A landscape with many valleys, sampled at points; each row gives a point and its height.
A ball rolls from a point to the lowest of its 5 nearest points, and stops where none of them is lower. Distance is the straight distance between rows; heights are no part of it.
q227: [  4 -16 -26 -11  21  59  11  29   1 -24 -25   3 -18 -10  10 -31 -19 -21
   3  31  -4  -4]  h=326
q120: [-23  12   9   3 -14 -45  -5 -11   5   9   8  -3  23   9 -36  19  12  28
 -14  -9  -9  -6]  h=448
q675: [-23  10 -18 -32 -47  39  -5   3   2  -2   5  16  -1  10  14 -38   7  -1
  -8  22   3 -11]  h=392
q282: [-24  15   8 -28 -26   4   2   1  12   0  21   8  12   1 -18  -9  -5   3
 -14  -3   6  -2]  h=150
q798: [ 13   5   4  16  24   4  14   6   4 -10  -5 -13  -7 -13   6   1   6   7
   9  -3  -3  -9]  h=244
q305: [ 21 -29  31  26  35 -27  -4  -2  -7   0 -16   5  -2 -23  17  20   9  -6
  -4 -17   8  25]  h=325
q125: [ -4   1  19  11  -8 -42  -9 -16   8  22   7  -7  21   4 -12  26   0  14
  -8   1  -1  -8]  h=647
q312: [ 16  -1  12  14  29   8   8   8   3  -8 -13  -3 -11 -18  15   3   2   8
   2   5  -4  -5]  h=194
q268: [-19  17 -34 -32 -39  58  11   9  -1  -9  -4  10  -4   9  13 -40   7   0
   5  10   8  -5]  h=663
q222: [ 11  -2   9  20  23  -5  19   1   4  -7  -6 -11  -6 -12  13   6   9   6
   9  -7  -3  -1]  h=252
q215: [  6 -10   8  10 -10 -31 -10 -23  -1  18   2  -2  12   7  -5  27   1   2
   4  -3  -5  -6]  h=377
q957: [-10   3  -6 -27 -29  18 -11  13  -1   9  13   4   2   6  -6  -6 -13   0
 -10   3   3  -5]  h=220
q929: [-33  23 -17 -39 -46  43   4  -3   9  -9  10  20  -5  11  17 -50   8   1
 -12  23  10 -18]  h=501
q182: [-15   6  16   5  -9 -45  -9 -11  11  17  11  -4  24   6 -19  18   5  19
 -14   1  -8  -6]  h=544
q589: [  0  -7  23  14  -3 -42 -13 -17   9  25   7  -3  24   2 -12  36  -8  12
  -3 -18  -2 -11]  h=538
q466: [ -3   2  -8 -12   8  52  17  30  -5 -13  -9  -2 -10   0  12 -34  -7 -22
   3  29  -2   5]  h=269
q583: [ -9  17 -20 -18   0  63  12  37   3 -18  -6  -5 -11  -5  13 -41  -3 -16
  11  28  -4   4]  h=297
q712: [  5   1 -10  13  -1 -15  11 -22  -3   2   4  -4   3  -1  -1  15   8  -4
  13 -10  -8  -3]  h=206
q410: [-36  11   4 -31 -30   5  -3   6   7   3  19   8  13   3 -19 -13   1   4
 -13  -7  15  -4]  h=351
q18: [ 17 -13  17  27  23 -18   9  -1  -5  -1  -5  -9  -2 -16  13  10  15  -4
   7 -10   4   6]  h=289
q899: [-23  21   9 -19 -22 -18  -3 -18   1  -3  19  12  14  10 -25  -2   8  12
 -15  -4  -2   5]  h=282
q224: [ -1  -7 -19 -14  10  70   9  35   2 -19 -21   1 -19  -5  11 -35 -14 -13
   5  33 -12  -2]  h=311
q250: [-14   4 -33 -26 -39  37   1  11  -6   0  -1   8  -1  14   6 -32   7  -6
   4  16   4   0]  h=348
q959: [ 18 -21  23  28  31 -31  -3  -2  -7   4  -7   0  -3 -12  18  11   8  -6
   6 -17   6  17]  h=308
q659: [ 21 -14   0   0  35  25  -1   0   2 -19 -24  11 -27   0  19  -8 -14  -7
  -3  15  -5   2]  h=138
q104: [  0 -14  19  13  -2 -44 -12 -19   6  26   4  -4  14   5  -8  37  -7   4
   6 -13   1 -10]  h=495
q437: [  1   5  -3  -6 -15   3   7 -32  -3   6   7  -2   8   0  -8  19  -2   0
   4  -5  -6  -4]  h=135
q582: [ -7  13 -16  -9   3  49  15  32  -1 -18  -7  -7  -9   0  12 -37  -4 -19
   9  23  -6   9]  h=236
q754: [ 16 -29  22  23  33  -6   1   0   2  -4 -27  -3   3 -25  23  14  10 -10
   2 -11  12  17]  h=305
q591: [ -2  10 -11  -3   4  31  13  25 -11 -18   1  -4 -12   9   6 -31  -5 -20
   4  14  -4  15]  h=167
q858: [  5  10 -30 -11  -9  19  -5  15 -13  -4   3   0 -13  14  -3 -12 -12  -5
   7  -3   2   5]  h=68
q434: [ 13  -6   0  -3  28  36   8   6  -8 -16 -13   4 -17   7  14 -17 -16 -19
  -3  17  -3   9]  h=166
q760: [ 16 -17   6  29  20 -40   3  -7  -6   3  -2  -7  -2  -4   9  19  17  -4
  11 -18   7   9]  h=279
q958: [-29  11  -4 -29 -32  12  -8  19   9   6  16   6   7   7 -10 -20  -2   1
 -15   9  10 -10]  h=258
q753: [-13  15  12  -3 -18 -25  -5 -26   3  -1  16   5  11   4 -20  10   5  14
 -12   6 -12   2]  h=280
q142: [  3  -3  -2   6 -13  -9   4 -35  -5   5   3   0   9   1  -7  21   5  -2
   7   0  -7  -4]  h=184
q563: [-12  11  10 -13 -18  -7  -1 -30  -4   5  19   5  13  -1 -15  10   1   2
 -10   6  -7   2]  h=222
q901: [ 10  -8   9  25  27  -9  13   2   1  -2  -5  -8   0 -17  14   5  12   0
   9  -8   1   0]  h=278
q453: [-13   5  20   8  -7 -50  -5 -13  12  21  11  -6  30   7 -21  23   3  18
 -15  -6  -4  -9]  h=649
q999: [ 15 -20   9  22  13 -42 -17 -11   4  17   1  -4   1  -2  -7  33   4   3
  15 -33   7  -3]  h=410
q972: [ 16  11  -4   3  27  10   4  13   0  -9   1 -11 -16  -6   7  -3  -6   5
   2   3  -5  -3]  h=147
q187: [ 11 -15  16  20  30  10   2   3  10  -4 -25  -3  -7 -25  18  11   5   0
   6   5  -2  -4]  h=228
q303: [ 10  14 -18  -7   9  14   2  21  -9 -14   2  -4 -18  11   1 -16 -10  -2
  -2   2  -1   6]  h=191
q259: [  4   7  -3  -6  16  37  13  23 -11 -16  -8  -5  -9   7  11 -27 -12 -21
  -1  20  -3  13]  h=217
q462: [  5   2 -15   5  -6  -1  13 -22   1  -2   6  -4   5  -2  -9  13   1   1
  10 -10  -4  -9]  h=193
q573: [  9  13 -13  10  19   1  12   1   1 -10  -1  -9  -6 -13   0   2   3   8
   8  -9  -3  -9]  h=259
q334: [ 12  11  -5  -4  22  19   6  15 -11 -13   1  -2 -18  12   9 -17 -11  -6
  -1  12  -3  11]  h=180
q920: [ 13  17  -9   2  15   9   8   8  -1 -10   2  -7 -15  -1  -4   1  -5   7
   5  -7   0  -8]  h=262
q134: [ 21 -18  11  22  19 -49 -16 -11  -1  16   2  -5   0 -14  -8  43   3   4
  18 -40   9   0]  h=425
q54: [  6   9 -25  -8  -2  14  -2   9  -5  -7   6  -1  -9   7  -7  -1 -12   5
   3  -7   2  -1]  h=233
q118: [-15   8   2 -25 -24  16  -5  -2   1   8  16   4  10  -1 -12   0 -19   3
 -10  -1   4  -7]  h=319
q257: [ 10 -20  19  19   2 -45 -14 -17   6  23  -1  -2  12   1  -8  42  -3   5
  12 -28   7  -8]  h=455
q7: [ -3   5 -13 -22 -20  22  -2   2  -2   4   8   0   2  -1 -13   5 -16   3
  -5  -4   3  -7]  h=314
q819: [ 11  -7  -4  27  11 -26  12 -13  -2   1   2  -7   3  -1   7  14  15  -6
  12 -11   3   2]  h=243
q713: [-25   6  21  10  -9 -51  -3 -13  11  16   7  -7  33   9 -28  25   6  22
 -13 -17  -1  -8]  h=621
q497: [ 22 -20  22  28  28 -39 -10   0 -10   0  -3  -2  -6 -17  14  17  13  -7
   5 -21   9  17]  h=323
q141: [-17   3  32  12  -8 -55  -4 -18  13  21   8  -6  34   6 -23  34  -1  12
 -11 -25   4  -4]  h=577
q512: [ 25 -16  23  24  30 -46 -14   0  -7   6   2  -2  -8 -24   6  28   9  12
   6 -30   8  13]  h=368
q279: [  3   7 -17  -4  -5  11   8 -10  -5  -3   6  -7  -3  -1 -10  11  -1   6
   5 -12   0 -12]  h=263
q729: [-33  11 -14 -27 -43  22 -11  15   7   5  12  15   0  13   5 -37   5   3
 -13  22   8 -10]  h=268
q338: [ -9  -9  32  11   0 -46 -12 -21  12  25   4  -8  27   1 -10  36  -9  10
  -1 -25   1  -7]  h=543
q492: [ 10 -15   1  21  -5 -32  -9 -21   2  16  -2  -5   3   9  -3  29   6   1
  10 -12  -1  -6]  h=401
q441: [ 12 -19  17  26  32  -1   9   5   3  -2 -21  -3   0 -24  14   9  11  -2
   4  -3   1   6]  h=273
q97: [  2 -10  22  12  -5 -40 -14 -20   5  25   2  -4  18   6  -9  30  -4   9
   1  -6  -3 -14]  h=532
q256: [ -7   1 -27 -25 -35  27 -11  13  -8   4   1   8  -5  15  -1 -22  -5  -5
  -2  10   1  -2]  h=159
q115: [-10  21 -33 -18 -11  54  17  31   5 -21  -5  -3  -9   2   6 -42   5  -7
  12  16   1   5]  h=422
q68: [ -7  14 -29 -10 -12  34  13  25  -6 -14   1  -4  -8   9   6 -31   2 -19
   6  15   3  12]  h=214
q700: [  2  -4   5   9 -11 -26  -5 -31   1  16   5  -3  12   5  -5  23   1   7
   0   4  -9  -6]  h=284
q294: [-25  16 -21 -35 -50  46   2  -3   2  -3   4  14  -3  13  16 -39   8  -1
  -6  19   6 -15]  h=492
q175: [-16  14  13   1 -14 -40  -9 -19   7  11  11   0  20   8 -29  13  11  19
 -15   1 -10  -8]  h=389
q579: [-20   6 -11 -29 -41  21 -13  18   3   9  10  11   2  10  -2 -24  -5   1
 -12  13   9 -10]  h=199
q800: [ 16  -3   8  12  32  14   0   4   8 -12 -17   3 -20 -11  15  -1  -3   9
  -1   9 -11  -4]  h=158
q392: [-23  20   7  -7 -21 -36 -11 -16   0   5  16  11  15  11 -31   8  17  22
 -17  -5 -11  -2]  h=318
q85: [ 16   1   5  -1  30  24   2   8  -6 -18 -13   5 -24   6  14 -12 -11  -6
  -4  13  -4   5]  h=119
q776: [-15  16 -38 -17 -19  51  16  22  -1 -14  -7  -4  -7   7   9 -40   4 -11
  14  14   3   7]  h=467
q439: [-20   5 -17 -29 -42  31 -13  13   2   6   9  10  -1  15   7 -31   1  -1
  -9  20   4  -7]  h=211
q638: [  4  -9  -8 -11  17  51  12  24  -6 -17 -16  -3 -11  -2  13 -28 -15 -26
   0  26  -6   7]  h=275
q677: [ 14 -15  -8  -8  29  43  12   2  -4 -21 -22   9 -17   0  16 -21 -22 -24
  -6  18  -2   8]  h=203
q746: [ 31 -28  30  27  36 -30 -15  -6 -10   6 -15   8  -7 -24   9  28   8  -2
  -1 -16  11  30]  h=338
q552: [  7 -18 -17  -9  28  54  15  16  -5 -21 -23   3 -11  -1  12 -26 -21 -26
  -5  19  -2   3]  h=276
q843: [ 30 -23  30  29  36 -44 -16  -1 -13   5  -4   0  -8 -31   4  26   7   7
   4 -27  10  22]  h=363
q521: [ -4   5   8  -2 -18 -21  -2 -32   2   5   9   5  12   6 -13  10   4   9
  -4   8 -17   1]  h=257
q253: [ 19 -24   4  23  12 -48 -14  -9  -2  14   2  -6  -3   3   0  28   3  -1
  10 -24   7   1]  h=373
q416: [ 20 -17  12  26  23 -43  -8   0  -3   5   3  -3 -10 -10   8  23  11  -1
  14 -25  10   9]  h=315
q505: [ -4   4 -33 -16 -27  28  -4  10 -12  -3  -3   6  -6  17   1 -20  -3  -7
   0   6   2   4]  h=139
q155: [-18  14  11  -4 -18 -38  -7 -18   7   4  14   7  12   8 -28  12  11  20
 -15   4 -11  -2]  h=324
q970: [ 14  17 -13  -4  15  10   3  13  -7 -14  -1  -4 -20   5   0 -11  -9   0
   3   1  -1   3]  h=256

Two balls start at each pair of points below. Name the first point that both come to, or write -.
q305, q746 | -
q416, q97 | q437
q294, q729 | q256

Where does a ball stop that starts at each point below?
q257 | q437
q134 | q437
q125 | q437

Call two points neighbours if one is among the 5 nearest of the other. Go from one point of each pair to the other, from neighbour to neighbour, staying as low as possible. Name the highest point that can't be avoided.
q85, q591 | q334
q591, q858 | q303
q85, q282 | q957
